The views of a scene show one set of named points, each view turned or mirrored, shifted and resized as a whole, with a little noise and some points left out.

Scene 1
View 1
Z971: [.04, -.14, -.10, -.01, -.29, -.18, -.09, -.05, .06, -.02, -.07, -.23, -.05, .08, .00, .00, .23, .05, .01, -.10, -.13]
Z580: [-.07, -.12, .06, -.02, -.04, -.04, .04, -.13, .09, .03, .22, -.05, .08, .09, -.09, -.16, -.03, -.06, -.17, .06, .05]
Z420: [.01, -.13, .03, .06, .04, -.05, .13, -.19, .10, .02, .18, -.18, -.02, .05, -.04, -.27, -.07, -.09, -.12, .04, .07]
Z510: [-.38, -.01, .16, -.09, -.08, -.10, -.10, -.12, .18, .01, .12, .02, .18, .10, -.29, -.25, .12, .11, -.22, .02, -.01]
Z560: [.09, -.20, -.09, .02, -.23, -.13, -.02, -.05, .04, .01, .06, -.16, -.02, .10, .01, .01, .13, -.06, -.08, -.03, -.08]
Z341: [-.19, .04, .15, -.26, -.01, -.01, -.26, -.19, .01, .01, .20, .07, .14, .22, .04, .02, -.06, .05, -.15, .08, .15]
Z444: [.01, -.22, .03, -.02, -.18, -.01, .02, -.07, .05, .02, .32, .09, .15, .15, -.14, .01, .01, -.14, -.30, .05, -.06]
Z519: [-.16, -.05, .08, -.04, .00, -.07, -.02, -.18, .10, .01, .14, -.11, .05, .09, -.07, -.23, -.01, .01, -.11, .03, .08]
Z338: [-.06, -.07, .00, -.10, -.14, -.13, -.15, -.10, .04, .00, .04, -.10, .03, .13, .02, -.02, .10, .04, -.05, -.03, .01]
Z787: [-.04, -.07, -.01, -.16, -.23, -.10, -.22, -.07, .02, -.01, .09, -.01, .08, .18, .02, .13, .13, .04, -.10, -.02, -.03]
Z481: [.06, -.14, -.04, -.08, -.19, -.08, -.09, -.07, .01, .01, .12, -.08, .02, .15, .04, .06, .07, -.06, -.11, -.01, -.03]
Z531: [.26, -.25, -.15, .20, -.04, -.12, .25, -.15, .08, .01, .08, -.39, -.17, -.01, .06, -.24, -.01, -.16, .01, -.02, -.01]
Z925: [.10, -.16, -.14, .03, -.25, -.19, -.05, -.05, .05, -.01, -.07, -.28, -.10, .06, .04, -.01, .22, .04, .04, -.10, -.11]
Z20: [-.03, -.11, -.03, -.07, -.19, -.11, -.11, -.07, .04, -.01, .07, -.11, .03, .12, -.01, -.02, .11, .01, -.08, -.03, -.03]
Z545: [-.07, -.12, .06, -.02, -.09, -.05, .02, -.13, .08, .02, .19, -.07, .07, .11, -.10, -.13, .02, -.04, -.17, .03, .03]
Z395: [-.08, -.11, .08, -.08, -.07, .00, -.05, -.13, .05, .01, .26, .03, .13, .16, -.08, -.07, -.03, -.07, -.22, .06, .05]
Z311: [-.06, -.09, .03, -.12, -.16, -.07, -.13, -.10, .02, .00, .15, -.03, .09, .17, -.02, .01, .03, -.01, -.15, .02, .00]
View 2
Z510: [-.04, .12, -.17, -.13, -.06, -.29, -.02, .07, .02, .01, .15, -.05, .30, -.02, -.12, -.09, .05, .01, .07, .03, .07]
Z341: [-.03, .24, -.16, .01, -.08, -.11, -.11, -.01, -.09, -.16, -.03, .10, .14, -.06, -.06, .18, .05, -.10, .11, .02, .08]
Z787: [.02, .35, .02, -.09, -.05, -.06, -.08, .07, .05, -.03, .00, .07, .06, -.10, -.08, .16, .12, .04, -.09, -.06, .06]
Z420: [-.06, -.05, -.02, -.05, .05, -.08, .03, .18, .12, -.10, -.02, .05, -.01, .13, .01, -.10, .07, .05, .11, .05, -.12]
Z545: [-.02, .08, -.03, -.07, .00, -.13, -.03, .15, .06, -.06, -.01, .02, .06, .03, -.06, -.05, .08, .03, .04, .01, .02]
Z971: [.02, .32, .06, -.19, .00, -.02, .00, .16, .21, .03, .09, .08, .00, -.05, -.05, .04, .17, .22, -.18, -.04, -.12]
Z580: [-.03, .04, -.03, -.05, .02, -.12, -.01, .13, .06, -.07, -.03, .02, .06, .05, -.06, -.06, .06, .01, .08, .00, .01]
Z925: [.01, .29, .08, -.19, .03, .03, .02, .18, .24, .00, .07, .09, -.06, -.01, -.01, .05, .18, .24, -.18, -.04, -.19]
Z338: [-.01, .27, -.03, -.11, -.03, -.06, -.04, .09, .10, -.07, .04, .08, .06, -.05, -.04, .11, .11, .08, -.04, -.01, -.06]
Z519: [-.06, .06, -.13, -.07, -.02, -.14, .00, .09, .05, -.10, .05, .05, .11, .06, -.02, -.03, .07, .02, .09, .03, -.07]
Z395: [.00, .09, -.01, .00, .00, -.13, -.06, .10, .00, -.08, -.07, .02, .08, .00, -.09, .00, .06, -.06, .08, -.01, .12]
Z444: [.03, .09, .12, -.02, .04, -.14, -.07, .18, .03, -.01, -.13, -.05, .02, .00, -.12, -.04, .08, -.05, .01, -.05, .22]
Z560: [.03, .22, .11, -.12, .04, -.02, -.01, .19, .17, .00, -.02, .04, -.05, .00, -.04, .03, .15, .13, -.12, -.05, -.04]
Z531: [-.04, -.04, .11, -.10, .13, .07, .07, .26, .28, -.08, -.05, .10, -.21, .17, .05, -.11, .13, .21, -.02, .03, -.29]
Z481: [.01, .24, .07, -.07, .01, -.02, -.07, .14, .09, -.04, -.06, .07, -.03, -.04, -.06, .09, .13, .06, -.08, -.04, .01]
View 3
Z971: [-.15, .19, -.17, .09, -.19, .07, -.24, -.09, .06, .11, .02, .26, .08, .27, -.08, -.23, -.15, .05, -.02, -.32, .06]
Z510: [-.18, -.25, .06, .24, .45, .04, -.14, -.10, .13, .01, .28, -.12, -.05, .00, .32, -.35, -.20, -.13, .18, -.03, .32]
Z580: [-.03, -.15, -.06, .05, .21, .19, -.21, .05, .31, -.14, .00, .02, -.03, .18, .31, -.26, -.12, .11, .14, .06, .17]
Z444: [.04, -.16, -.26, .00, .32, .14, -.39, .22, .35, -.01, .08, .03, .05, .06, .21, -.09, .13, .14, .30, -.02, .13]
Z20: [-.09, -.04, -.04, .06, .02, .10, -.17, -.06, .19, -.06, .05, .09, .02, .21, .18, -.25, -.15, .06, .03, -.09, .13]
Z311: [.03, -.10, -.08, -.01, .06, .02, -.20, -.04, .24, -.08, .18, .06, .07, .13, .20, -.17, .02, .04, .08, -.10, .08]
Z338: [-.03, -.03, -.03, .02, -.06, .03, -.15, -.11, .15, -.07, .15, .10, .07, .19, .16, -.24, -.06, .03, -.02, -.16, .07]
Z481: [-.01, .07, -.23, -.05, -.10, .08, -.29, .03, .23, .01, .05, .19, .14, .21, .06, -.12, .05, .14, .06, -.20, .01]
Z519: [-.09, -.15, .08, .09, .16, .16, -.12, -.08, .27, -.18, .05, -.02, -.08, .21, .35, -.33, -.24, .06, .05, .05, .18]
Z925: [-.14, .22, -.17, .08, -.25, .12, -.24, -.09, .07, .07, -.06, .30, .08, .35, -.09, -.24, -.18, .10, -.05, -.31, .04]
Z341: [.11, -.30, .10, -.12, .10, -.09, -.07, -.14, .30, -.28, .34, -.10, .07, .08, .43, -.20, .08, -.02, .01, .02, .05]
Z545: [-.06, -.13, -.07, .05, .19, .18, -.22, .04, .30, -.10, .03, .03, -.02, .17, .27, -.25, -.08, .10, .14, .01, .16]
Z787: [.02, -.06, -.10, -.05, -.08, -.11, -.20, -.08, .16, -.02, .26, .10, .14, .10, .11, -.16, .10, -.01, .05, -.21, .04]
Z420: [-.06, -.05, -.03, .08, .14, .37, -.18, .07, .38, -.22, -.19, .06, -.12, .35, .32, -.32, -.26, .20, .06, .11, .13]
Z395: [.03, -.21, -.07, -.02, .23, .12, -.23, .07, .35, -.12, .14, -.02, .01, .11, .35, -.19, .03, .08, .16, .04, .13]
View 4
Z787: [.10, -.20, .12, -.30, -.18, .25, -.07, -.10, -.14, .28, .11, .09, .23, .06, -.06, -.33, -.12, -.31, .35, .05, -.03]
Z341: [.26, -.32, .07, -.26, -.03, .29, .22, -.08, -.12, .23, .35, .00, .01, -.28, .19, -.13, -.21, -.34, .29, .17, .13]
Z580: [.30, -.14, .14, -.07, .18, .22, .02, .00, -.04, .05, .04, -.05, -.01, -.32, -.08, -.09, .02, .00, .35, .10, .25]
Z311: [.19, -.17, .12, -.23, -.05, .24, -.04, -.07, -.12, .19, .09, .05, .13, -.08, -.05, -.25, -.06, -.20, .35, .09, .07]
Z560: [.03, .00, .19, -.19, -.07, .17, -.22, .03, -.08, .16, -.15, .07, .27, .07, -.24, -.33, .03, .01, .30, -.09, -.02]
Z531: [-.06, .23, .24, -.04, .15, .05, -.11, .28, -.01, .05, -.35, .03, .19, -.16, -.31, -.21, .06, .59, .11, -.38, -.02]
Z395: [.30, -.18, .15, -.14, .10, .24, -.01, -.09, -.07, .08, .11, -.04, .01, -.23, -.05, -.12, .01, -.15, .40, .18, .24]
Z481: [.10, -.10, .22, -.22, -.08, .18, -.12, -.03, -.16, .19, -.02, .10, .27, -.04, -.12, -.28, -.06, -.11, .32, -.02, .06]
Z925: [-.11, .04, .09, -.26, -.16, .19, -.14, .13, -.04, .22, -.21, .07, .27, .27, -.25, -.41, -.03, .08, .23, -.23, -.25]
Z20: [.11, -.08, .02, -.23, -.03, .25, -.01, .03, -.02, .14, -.01, -.05, .05, .00, -.12, -.25, -.01, -.04, .29, .00, -.04]
Z338: [.09, -.13, .06, -.26, -.09, .24, .02, .03, -.07, .20, .07, .01, .12, .02, -.05, -.28, -.09, -.13, .27, -.05, -.09]
Z510: [.31, -.21, -.24, -.24, .08, .40, .09, -.02, .12, .03, .13, -.34, -.32, .03, -.10, -.15, .12, -.26, .44, .32, .01]
Z420: [.17, .04, .08, -.07, .21, .18, .04, .16, .01, .01, -.08, -.11, -.06, -.30, -.16, -.08, .06, .27, .20, -.08, .13]

In a view up to two points have been moved. Name them for each view, in the order of its rows, or write none.
view 1: Z20
view 2: none
view 3: Z481
view 4: Z580

Scene 2
View 1
Z181: [.02, -.18, .07, .01, .04, .01, .17, -.29, -.06, -.02, .07, .00, -.11, -.28, -.10, .35, -.10, -.27, -.18, -.29, -.07]
Z48: [-.04, .10, .19, -.06, -.06, -.08, .18, -.42, -.24, .03, .16, .11, -.20, -.23, -.13, .21, .19, -.33, -.41, -.08, -.39]
Z641: [-.03, -.22, .07, .14, .17, .10, .09, .09, -.02, .02, .02, -.32, .03, -.25, .06, .10, -.15, .08, -.15, -.29, -.01]
Z718: [-.01, -.12, .11, .03, .06, .02, .13, -.18, -.09, .03, .09, -.09, -.07, -.25, -.08, .21, -.05, -.17, -.21, -.27, -.13]
Z173: [-.04, -.03, .15, .07, .04, .03, .07, .00, -.10, .00, .01, -.15, -.10, -.25, .05, .12, .07, .01, -.33, -.11, -.15]
Z776: [-.05, -.11, .12, .10, .10, .04, .09, .06, -.08, .00, .01, -.21, -.06, -.25, .07, .10, .02, .06, -.31, -.15, -.09]
Z825: [-.01, -.28, .07, .08, .16, -.04, .36, -.29, -.14, -.07, .10, .00, -.08, -.32, .04, .27, -.06, -.21, -.30, -.22, -.08]
Z40: [-.04, -.06, .14, .04, .06, .02, .11, -.12, -.12, .05, .08, -.13, -.07, -.23, -.04, .13, .00, -.08, -.27, -.21, -.20]
Z830: [-.01, -.16, .08, .04, .04, .09, -.01, -.01, .04, .02, .01, -.19, -.06, -.23, -.08, .24, -.17, -.06, -.08, -.33, .01]
Z530: [-.01, -.21, .08, .07, .10, -.01, .22, -.20, -.07, -.05, .06, -.05, -.09, -.29, .01, .27, -.07, -.16, -.25, -.22, -.05]
Z950: [-.02, -.15, .07, .08, .05, .14, -.11, .19, .06, .04, -.03, -.32, -.04, -.22, -.02, .17, -.17, .09, -.07, -.30, .05]
Z875: [-.01, -.35, .05, .18, .25, .12, .13, .13, .01, .03, .02, -.39, .09, -.25, .06, .06, -.27, .10, -.06, -.40, .07]
View 2
Z48: [.05, -.02, .32, .01, -.34, .10, -.25, -.17, -.10, -.14, -.20, .36, -.11, -.39, -.04, -.08, .01, .14, -.27, .10, -.15]
Z641: [-.19, -.09, -.19, .06, -.17, -.02, -.05, .20, .01, -.06, .13, .19, .13, .14, .23, -.29, -.10, -.18, -.12, -.04, .06]
Z830: [-.14, -.19, -.09, .14, -.04, .07, -.02, .18, .01, .13, .16, .11, .10, .04, .20, -.14, -.04, -.02, -.16, -.11, .12]
Z530: [-.15, -.06, .01, .04, -.23, .08, -.17, -.02, -.05, -.07, .10, .14, .10, -.10, .05, -.22, .10, .06, -.17, -.07, .04]
Z950: [-.13, -.20, -.17, .14, -.02, .01, .06, .25, .04, .11, .14, .19, .07, .17, .27, -.14, -.16, -.15, -.14, -.07, .09]
Z875: [-.25, -.08, -.26, .05, -.15, -.05, -.07, .32, .06, -.06, .20, .09, .20, .20, .31, -.38, -.09, -.21, -.08, -.11, .12]
Z181: [-.13, -.10, .10, .08, -.14, .13, -.20, .03, -.03, .05, .10, .04, .14, -.20, .09, -.21, .14, .16, -.17, -.11, .06]
Z776: [-.14, -.09, -.12, .02, -.23, -.01, -.03, .04, -.05, -.09, .05, .33, -.01, .11, .14, -.17, -.09, -.17, -.18, .01, .00]
Z825: [-.18, -.01, .06, .00, -.32, .07, -.26, -.10, -.07, -.17, .09, .13, .10, -.12, .00, -.28, .17, .07, -.17, -.07, .03]
Z173: [-.08, -.10, -.04, .04, -.24, .02, -.04, -.01, -.06, -.09, .01, .37, -.06, .05, .09, -.13, -.08, -.12, -.20, .04, -.02]
Z718: [-.10, -.08, .06, .06, -.21, .06, -.16, .06, -.03, -.05, .01, .19, .06, -.14, .12, -.20, .01, .03, -.18, -.03, -.01]
View 3
Z875: [-.26, -.01, -.31, .02, .09, .08, -.16, .01, -.16, -.21, .18, .26, .13, .11, .04, -.27, .32, .25, -.05, -.03, -.01]
Z825: [-.14, -.07, -.10, .06, .00, -.04, -.24, -.14, -.30, -.06, -.06, .11, .23, .20, .20, .00, -.02, .01, -.21, -.26, .00]
Z830: [-.09, -.02, -.14, .13, -.02, .08, -.09, -.04, -.19, -.11, .01, .09, .06, .05, .17, -.18, .22, .23, -.02, -.12, .16]
Z48: [-.25, -.02, .10, .13, -.16, -.20, -.10, -.22, -.37, .14, -.35, -.10, .06, .05, .16, .14, -.17, .04, -.11, -.32, .06]
Z776: [-.27, -.06, -.19, .02, -.04, -.06, -.11, -.13, -.27, .01, -.05, .03, .11, .06, .00, -.12, .11, .20, -.05, -.05, -.01]
Z181: [-.08, .00, -.04, .15, -.03, .01, -.17, -.10, -.29, -.07, -.11, .08, .13, .13, .27, -.02, .04, .06, -.14, -.28, .12]
Z40: [-.24, -.03, -.09, .08, -.06, -.06, -.11, -.12, -.26, .01, -.12, .01, .07, .07, .07, -.07, .07, .16, -.05, -.15, .04]
Z530: [-.10, -.06, -.12, .08, -.01, .00, -.17, -.13, -.28, -.04, -.06, .07, .19, .15, .20, -.04, .06, .07, -.14, -.20, .05]
Z718: [-.19, .00, -.07, .12, -.05, -.03, -.13, -.10, -.27, -.05, -.09, .07, .10, .08, .16, -.06, .07, .13, -.08, -.20, .09]
Z641: [-.24, -.03, -.25, .04, .03, .04, -.13, -.05, -.19, -.09, .09, .15, .12, .08, .03, -.20, .23, .24, -.05, -.03, .02]
Z173: [-.19, -.09, -.16, .03, -.07, -.05, -.11, -.16, -.28, .08, -.08, -.06, .11, .06, .01, -.09, .08, .20, -.03, -.05, .02]
View 4
Z48: [-.02, -.49, .01, -.49, -.10, -.06, .26, .27, -.14, .34, -.17, -.34, -.14, -.09, .38, .17, -.19, .42, -.31, .09, -.05]
Z718: [.18, -.18, -.13, -.38, .04, -.14, .17, .15, -.02, .12, -.13, -.36, .01, -.09, .26, .16, -.02, .26, -.13, .15, .03]
Z181: [.20, -.15, -.19, -.44, .08, -.19, .16, .15, -.10, .07, -.11, -.43, -.12, -.14, .30, .12, -.05, .35, -.20, .23, .03]
Z825: [.22, -.13, -.06, -.38, .02, -.14, .03, .13, -.14, .03, -.16, -.37, -.10, -.21, .35, .09, -.13, .24, -.26, .27, .13]
Z173: [.16, -.25, .02, -.27, .04, -.08, .08, .11, -.06, .16, -.03, -.19, .14, -.03, .25, .15, .05, .17, -.16, .00, .00]
Z40: [.15, -.22, -.06, -.33, .03, -.08, .14, .15, -.02, .15, -.10, -.29, .09, -.05, .25, .15, -.01, .20, -.11, .07, .02]
Z950: [.32, -.01, -.24, -.23, .19, -.19, .13, .06, .07, -.02, .03, -.25, .22, .04, .10, .18, .26, .12, .04, .02, -.03]
Z830: [.27, -.06, -.25, -.33, .16, -.20, .16, .10, .03, .02, -.04, -.35, .09, -.01, .17, .16, .16, .22, -.04, .12, -.01]
Z776: [.21, -.15, .01, -.23, .05, -.08, .04, .08, -.02, .09, -.03, -.20, .18, -.04, .22, .14, .08, .10, -.10, .02, .02]
Z875: [.40, .16, -.18, -.20, .15, -.16, .05, .05, .13, -.09, -.11, -.30, .26, -.08, .14, .11, .12, -.03, .08, .18, .16]
View 5
Z530: [.05, -.09, .21, -.01, -.04, .00, .05, -.10, -.13, -.15, -.06, .13, .08, -.16, .06, -.26, -.12, -.15, .08, -.01, .07]
Z776: [.01, -.04, .20, .00, .03, .07, -.03, -.18, -.02, .13, -.06, .24, .04, -.05, .12, -.11, .04, -.03, -.06, -.05, -.01]
Z173: [.00, -.06, .16, .05, -.06, .08, .03, -.19, -.03, .08, -.08, .23, -.02, -.07, .11, -.10, .07, .01, -.05, -.04, .05]
Z950: [-.10, -.04, .29, -.03, .27, -.04, -.11, -.01, .07, .23, .07, .01, .08, -.13, .18, -.04, .15, -.17, .01, -.05, -.05]
Z40: [-.02, -.09, .18, .01, -.08, .05, .04, -.06, -.03, .00, .00, .26, .00, -.07, .11, -.17, .05, -.03, .02, .00, .14]
Z181: [.01, -.10, .20, .00, -.10, -.05, .11, .01, -.09, -.26, -.04, .08, .06, -.21, .07, -.29, -.07, -.17, .12, .02, .17]
Z641: [-.02, -.05, .27, -.10, .21, .01, -.11, -.09, -.01, .19, .08, .20, .15, -.05, .15, -.17, -.01, -.15, .02, -.05, -.07]
Z825: [.10, -.08, .19, -.02, -.13, .02, .06, -.12, -.19, -.23, -.08, .22, .11, -.13, .02, -.35, -.22, -.15, .08, -.01, .09]
Z48: [-.01, -.16, .04, .12, -.46, .09, .27, -.05, -.07, -.31, -.10, .34, -.15, -.12, .05, -.25, .05, .12, .05, .06, .40]
Z718: [-.02, -.11, .18, -.01, -.08, .00, .06, .00, -.04, -.11, .01, .18, .05, -.13, .11, -.23, .01, -.10, .09, .02, .16]
Z830: [-.08, -.07, .27, -.04, .14, -.06, -.04, .04, .02, .03, .06, .02, .07, -.17, .15, -.14, .08, -.19, .07, -.03, .04]

In a view up to two points have been moved. Name them for each view, in the order of its rows, or write none.
view 1: none
view 2: Z830, Z181
view 3: Z776
view 4: none
view 5: none
